Each row is a point on a landscape with many valleys, with its height.
From any point a ball takes the steepest step (drop divided by distance) to one of its 2 nearest points. It stops when none of these is lower. Distance is the straight distance between rows; heights are no part of it.
dumu (h 700): -0.3,22.3,0.8,-9.6,19.6,-18.0,-18.9,6.9,-1.7,23.8,13.7,0.8,-27.3,20.6,-6.9,7.3,9.4,-6.9,-8.3,-16.5,-6.5,-18.3
vil (h 578): -11.7,17.3,34.8,4.6,29.0,8.3,-30.3,-3.2,11.8,-32.3,2.5,-3.9,-30.8,9.2,-22.0,-24.5,17.4,-1.3,3.0,-0.5,-13.7,-2.3
ludar (h 721): 12.0,-7.0,-16.0,-29.7,18.0,-18.9,-9.4,16.6,-17.3,40.0,6.0,3.1,23.7,11.2,16.1,23.4,-11.7,3.6,-4.5,22.6,18.8,-3.8
pini (h 705): -1.9,-46.3,-23.8,-29.7,-16.7,5.4,52.1,-4.7,-25.3,-26.8,8.0,-15.4,-0.8,-44.7,22.9,1.4,-15.1,50.2,20.3,25.4,33.3,17.8
ledi (h 490): -2.1,13.2,-9.5,4.2,-15.8,-16.3,-10.5,6.6,-30.2,21.4,-8.7,8.7,26.1,-27.3,-18.1,-18.1,-16.6,-4.4,13.5,-18.2,39.1,-5.9
Pepid (h 187): 0.9,-2.5,12.2,2.3,19.1,31.2,-16.9,3.6,-20.9,1.9,-61.6,7.6,18.7,-30.9,-29.7,-46.5,27.0,-19.0,-8.1,48.7,24.9,-12.7
suzit (h 704): 3.7,-19.9,-26.4,-18.7,3.0,-5.7,27.2,5.6,10.8,7.4,11.4,-13.6,17.1,24.2,1.9,31.4,-1.2,6.4,31.7,5.4,-4.9,9.0
Saz (h 503): -4.8,10.4,20.1,34.9,-14.1,-25.1,-5.5,-6.2,30.1,-39.2,4.4,-1.0,-26.8,13.8,-3.0,-5.6,7.4,-11.3,-29.0,-17.8,-44.2,23.9
resas (h 682): 6.1,18.3,1.8,37.7,-19.8,-12.3,-6.0,-10.0,-11.1,6.5,-0.3,-2.7,-15.9,0.9,-25.2,-21.0,-7.2,-17.2,-20.0,-28.7,-5.8,-9.1
detip (h 496): -4.0,-9.4,-31.0,-26.4,-7.9,31.8,48.1,1.0,12.9,-17.8,15.1,-12.7,-15.0,4.9,-12.9,8.6,-25.3,-2.5,26.9,-16.6,-13.5,21.4
zakar (h 564): 1.5,-2.5,-13.5,25.9,-10.2,-3.3,21.7,-18.7,41.3,-13.3,13.5,1.9,-24.2,31.4,1.9,-5.5,7.4,-9.3,-7.6,-34.2,-45.5,21.4
Nobem (h 713): 8.0,-13.8,0.1,-19.2,34.8,-10.0,-19.2,27.7,-19.5,29.0,-26.0,2.8,15.9,1.0,-1.6,6.3,18.4,-6.4,-16.8,36.3,6.3,6.9
fot (h 830): -7.7,21.3,8.0,-14.2,-20.8,14.9,6.6,4.6,10.7,-1.3,14.0,11.5,25.8,-12.8,24.1,12.7,-60.8,-4.6,-38.9,7.2,15.1,15.5
nad (h 548): 14.0,-12.7,-29.0,7.6,-12.1,-5.8,27.7,-13.8,30.5,-9.6,8.6,-0.9,-23.4,30.9,-10.7,9.0,25.7,6.0,40.5,-32.7,-29.2,16.2
ladit (h 645): -9.7,-35.1,-1.5,9.5,35.4,-10.3,-2.0,10.5,-25.6,9.0,-35.8,-18.5,23.1,1.4,0.1,-6.4,62.0,7.6,9.0,28.0,24.9,9.0
Lum (h 531): 26.8,-37.0,-21.9,-0.5,-15.5,-27.3,-17.1,9.5,-34.2,6.8,-6.6,17.6,22.7,-13.3,12.4,7.4,8.9,24.2,-2.9,38.3,18.0,0.0
bupur (h 333): -13.9,10.6,-9.7,5.8,-18.7,9.6,11.9,-21.1,47.8,33.6,16.5,0.3,-0.2,19.0,53.7,24.1,-28.6,-26.6,-38.3,-16.0,-6.7,-4.0
noz (h 487): -8.1,4.4,-3.8,9.4,17.1,16.9,-3.3,-12.0,-0.6,-13.5,20.6,-7.8,-13.7,13.7,-30.4,-19.5,7.4,0.4,14.8,-24.6,0.5,-2.3
Rav (h 609): 8.1,-51.0,-6.7,10.6,10.0,-25.7,4.3,13.9,-29.8,-1.1,-11.2,-6.6,19.4,-12.6,17.0,14.0,41.9,31.3,14.9,26.6,13.1,1.4
vofek (h 194): 3.8,37.0,44.1,4.5,2.2,1.8,-27.6,16.0,2.5,1.7,-32.1,7.0,13.2,-13.8,-4.9,9.9,5.0,-18.9,-5.1,13.6,-20.6,-13.5
dopat (h 795): -11.3,12.2,1.1,-29.6,-4.1,23.4,24.6,-1.1,33.9,5.7,19.3,2.4,26.3,13.2,30.8,35.9,-47.9,-7.8,-8.9,3.4,-3.7,13.8
rizeg (h 278): -2.2,47.8,46.1,12.3,-34.1,8.1,-27.1,4.6,3.0,-0.2,-27.6,-6.2,9.5,1.7,34.2,22.5,4.6,-21.4,-9.0,-11.8,-26.2,-7.2
givi (h 292): 11.0,44.9,59.1,1.9,-10.0,18.7,-34.8,-15.8,17.8,3.0,-29.1,1.9,3.2,-5.7,-16.2,-17.1,-7.1,-23.7,4.8,9.1,-4.0,-37.6
gonom (h 188): -26.8,19.7,25.8,4.2,13.8,37.7,-5.8,8.2,17.1,-9.1,0.8,5.6,35.1,-0.8,3.4,9.7,-16.4,-22.5,9.5,-19.5,-4.8,7.2
Dode (h 696): 18.1,-20.9,-23.1,-6.9,-41.6,-20.9,10.5,-13.7,-30.6,2.8,25.9,16.3,4.6,-22.6,16.0,-3.1,-35.6,36.7,-11.5,-0.7,32.7,11.1
savog (h 30): 6.4,-7.0,-37.1,1.1,-20.4,-6.6,31.9,-36.2,35.2,31.4,27.2,-4.1,-17.3,34.4,34.2,14.1,-23.2,-8.1,-19.4,-19.7,-9.3,1.6
Fuv (h 675): -11.4,-15.0,-3.6,7.6,37.6,10.4,-3.7,21.4,-10.9,3.5,-22.5,-12.2,42.3,-0.8,-12.0,-2.0,18.0,-11.1,5.8,24.9,15.7,10.4
Nifu (h 618): 17.6,40.7,13.9,12.5,-27.2,-10.3,-6.7,0.2,-1.6,21.4,-15.6,11.8,-25.5,-17.7,-10.5,-4.7,-10.1,-22.7,-40.9,-7.8,-20.1,-23.8
Kezum (h 372): 11.6,-24.7,-26.8,20.7,-37.8,-28.2,29.9,-36.9,1.6,22.2,27.3,-9.6,-14.5,17.0,23.8,7.4,-11.1,9.1,-7.2,-36.4,-7.4,0.7
denet (h 277): 0.4,16.5,5.9,6.1,-2.3,24.2,-10.2,18.9,-15.9,-4.1,-50.7,18.3,39.2,-51.2,-29.8,-31.5,-6.6,-24.0,-1.1,33.2,14.7,-8.6
bimi (h 32): -0.4,6.5,18.2,-4.9,30.1,29.7,-23.8,7.5,-25.9,-4.7,-21.2,-1.2,-1.4,-20.8,-30.4,-36.5,3.7,-8.3,-2.1,19.4,19.2,-10.2
Dut (h 434): -3.8,-21.4,-2.6,15.2,-2.5,-5.8,8.3,-24.1,5.9,-11.0,17.2,-5.3,-16.4,10.6,-11.7,-0.3,36.1,22.0,58.8,-35.7,-3.9,-6.5
dap (h 389): -17.6,-10.3,-7.1,2.0,39.7,31.6,22.4,-0.9,26.4,-49.3,-6.7,-16.1,-21.7,17.1,-20.3,-17.0,40.7,5.3,35.3,12.5,-19.2,11.5
Toba (h 459): 22.2,-4.3,-19.3,-6.4,-8.3,-24.0,6.1,-23.3,7.6,16.0,30.3,3.2,-8.8,34.5,17.0,29.6,-18.1,18.9,-17.6,18.8,8.0,-5.2
Riki (h 59): -9.6,4.8,13.4,4.8,10.9,9.8,-4.7,16.6,16.7,-16.3,5.7,-0.9,17.0,13.1,6.8,24.0,-4.4,-7.4,-9.4,8.6,-26.6,9.2
sot (h 563): 1.3,-12.4,11.1,-0.1,18.4,-7.6,-24.3,-25.6,11.7,5.7,14.6,-5.5,-14.2,34.3,-12.9,-21.5,34.7,17.9,55.9,-17.0,15.5,-16.3
refo (h 408): -10.4,34.5,33.3,9.8,6.2,21.9,-28.7,-16.0,20.1,12.0,-2.0,7.5,-11.1,15.7,-8.3,-12.1,-9.6,-25.8,-3.6,-24.6,-0.8,-22.0
lezez (h 328): -20.2,-9.0,-1.9,6.3,45.6,26.0,6.6,6.5,-14.7,-34.4,-7.4,-20.6,-13.4,-0.3,-21.1,-27.7,32.1,8.2,5.0,17.1,3.4,2.8
Kigid (h 212): -5.2,-13.8,-9.4,16.6,16.8,9.2,-8.1,7.2,-39.7,-18.5,-9.9,-6.8,6.5,-23.1,-21.6,-31.9,19.1,6.6,12.0,7.0,29.6,-8.6
vifo (h 437): -0.5,21.3,30.3,12.2,-20.7,1.3,-8.3,0.9,9.8,-18.0,8.3,-0.9,-30.8,2.4,22.9,8.9,-7.2,-8.4,-45.3,-12.7,-37.5,3.8
redes (h 598): -5.9,-14.7,-8.7,-3.2,-34.8,-21.5,7.3,7.7,-36.8,6.0,13.1,10.5,11.4,-48.8,5.4,-13.6,-16.6,28.8,7.3,-28.7,33.5,5.9
ganu (h 258): 14.2,0.7,0.7,18.3,-7.9,-32.3,-12.8,8.9,13.5,-17.6,8.2,-1.4,1.7,22.5,-2.1,16.2,-1.6,5.9,-26.2,23.6,-17.2,8.8
vodor (h 779): 11.0,-4.8,-21.0,-6.0,-17.3,-4.3,6.7,7.6,-14.1,-9.1,19.1,6.7,14.9,-13.2,0.1,2.2,-40.1,9.0,-26.4,13.0,16.5,13.4
vez (h 634): -0.1,23.5,4.8,-21.2,10.5,1.1,-13.2,25.2,-6.2,28.2,-2.6,10.5,17.2,-6.6,10.0,16.9,-27.0,-18.3,-22.6,7.0,7.2,-10.2
Rugef (h 286): -22.0,10.3,-4.8,11.7,4.9,38.8,17.3,-13.4,31.7,-16.6,9.2,2.0,30.4,9.2,-20.7,-16.9,-18.3,-17.8,27.9,-33.5,5.3,16.0
voran (h 407): 3.5,13.2,26.6,-14.5,14.2,-40.1,-25.2,14.4,31.6,-11.7,-1.0,5.2,-9.1,22.7,25.4,29.4,4.8,1.4,-25.0,31.4,-22.9,9.8
Remu (h 555): -11.5,29.0,0.8,8.1,12.3,-5.7,-19.1,-18.6,35.9,36.2,7.7,10.5,-22.3,38.4,3.1,-7.4,13.9,-20.9,1.1,-37.9,-4.3,-18.4
Nom (h 562): 7.3,-8.8,-15.2,21.2,-28.3,-28.1,2.6,-8.1,-21.8,18.0,18.5,-3.0,3.0,2.0,-1.7,2.2,-1.8,4.4,0.1,-35.4,9.6,-5.5
Vifad (h 370): -1.9,32.4,7.9,10.4,-20.1,4.3,-7.4,15.7,-8.5,8.1,-27.5,13.8,38.2,-35.3,-25.7,-16.8,-33.6,-27.0,-10.8,0.4,16.1,-2.5
San (h 632): 10.3,2.1,-11.6,-22.6,7.5,-10.1,7.8,2.4,2.8,1.7,36.3,-3.9,-32.9,23.3,5.6,15.9,-7.5,13.6,-23.6,1.8,-17.9,-2.9
mopo (h 491): -22.2,25.9,-13.0,1.1,-6.8,9.2,10.4,-9.2,22.2,39.8,18.7,1.5,-14.2,7.0,21.1,0.7,-24.5,-30.9,-29.6,-42.8,4.1,-11.8
boke (h 439): -5.7,-6.1,-13.0,-17.6,15.6,49.5,35.6,11.8,30.5,-35.2,-1.4,-4.8,-16.7,11.8,-14.0,10.8,4.8,-7.7,31.4,-2.8,-33.8,18.3
rira (h 331): -8.8,-28.3,3.4,22.2,8.2,-6.2,5.3,-4.8,-27.1,-14.9,7.3,-9.5,2.4,-19.8,-6.3,-2.6,31.1,27.4,39.1,-17.3,18.3,-15.4
tad (h 225): 14.4,-15.1,-7.0,4.1,14.3,-31.3,-21.8,22.8,-29.4,-10.5,-24.2,2.1,-19.6,-13.5,-17.0,-20.2,41.6,13.8,-9.2,35.9,-2.3,2.8
kitel (h 513): 23.0,15.7,3.9,-5.5,-12.7,-8.0,-18.9,21.5,-12.9,-1.4,-8.8,18.0,-18.6,-16.1,-6.5,-1.2,-9.8,-2.6,-38.5,21.3,-19.1,-11.4
dezu (h 329): 23.9,-13.7,-36.5,-19.0,-41.3,-17.1,-19.4,7.7,-31.5,13.4,-13.6,37.3,17.1,-30.8,2.2,-11.6,-25.8,10.4,-13.5,34.0,20.2,1.4
Safiz (h 660): -4.9,-22.1,7.6,-15.3,42.6,-10.2,-9.5,-8.9,-18.6,7.0,3.1,-20.4,-21.9,12.3,-9.9,-10.8,48.9,24.1,38.7,-0.8,9.3,-4.9
fedet (h 388): 20.6,6.0,17.4,-25.4,12.9,-19.8,-28.1,27.8,-12.1,-4.1,-34.4,16.7,-28.2,-24.0,-6.0,-9.8,23.0,-0.7,-34.0,46.1,-24.4,4.0
Lebev (h 654): -1.5,-40.3,-11.7,-15.7,0.7,-15.5,25.1,5.0,-19.6,9.0,9.3,-14.4,24.2,-12.6,14.7,25.0,4.2,25.2,35.1,2.2,17.7,2.9
Sif (h 757): 5.6,-3.8,-16.8,-43.5,15.5,14.3,23.7,-7.4,24.3,13.0,15.1,-3.2,9.2,28.2,16.6,39.7,-31.2,5.3,7.5,31.8,1.0,6.3
bidu (h 381): -18.5,-8.0,-11.8,20.1,-4.2,16.0,13.4,-20.6,-2.1,-17.0,16.1,-9.3,18.1,1.4,-23.8,-25.4,-1.6,2.8,40.6,-34.4,26.0,3.6
Vupub (h 362): -15.4,39.2,44.1,14.4,-20.5,28.6,-19.2,-17.4,7.1,-12.0,-3.0,-3.0,-35.6,3.5,29.3,-8.3,5.2,-15.8,-19.5,-42.3,-34.3,-1.5
gefo (h 684): -5.6,-60.3,-2.4,-16.2,-11.9,-1.5,52.4,-1.1,-8.3,-15.1,-1.3,-17.7,-4.9,-39.8,21.2,30.6,-1.0,35.0,44.0,12.6,13.1,-5.3

Where does a ball stop that starts at each point below?
vodor | bimi
detip | bimi
Nobem | dezu

Call two points neighbours if one is among the 2 nearest of the other. Go from one point of each pair to the other, from neighbour to neighbour, staying as low as possible. Name the highest point that can't be avoided.
bimi / vofek | zakar
savog / Lebev | suzit
savog / vofek | Remu
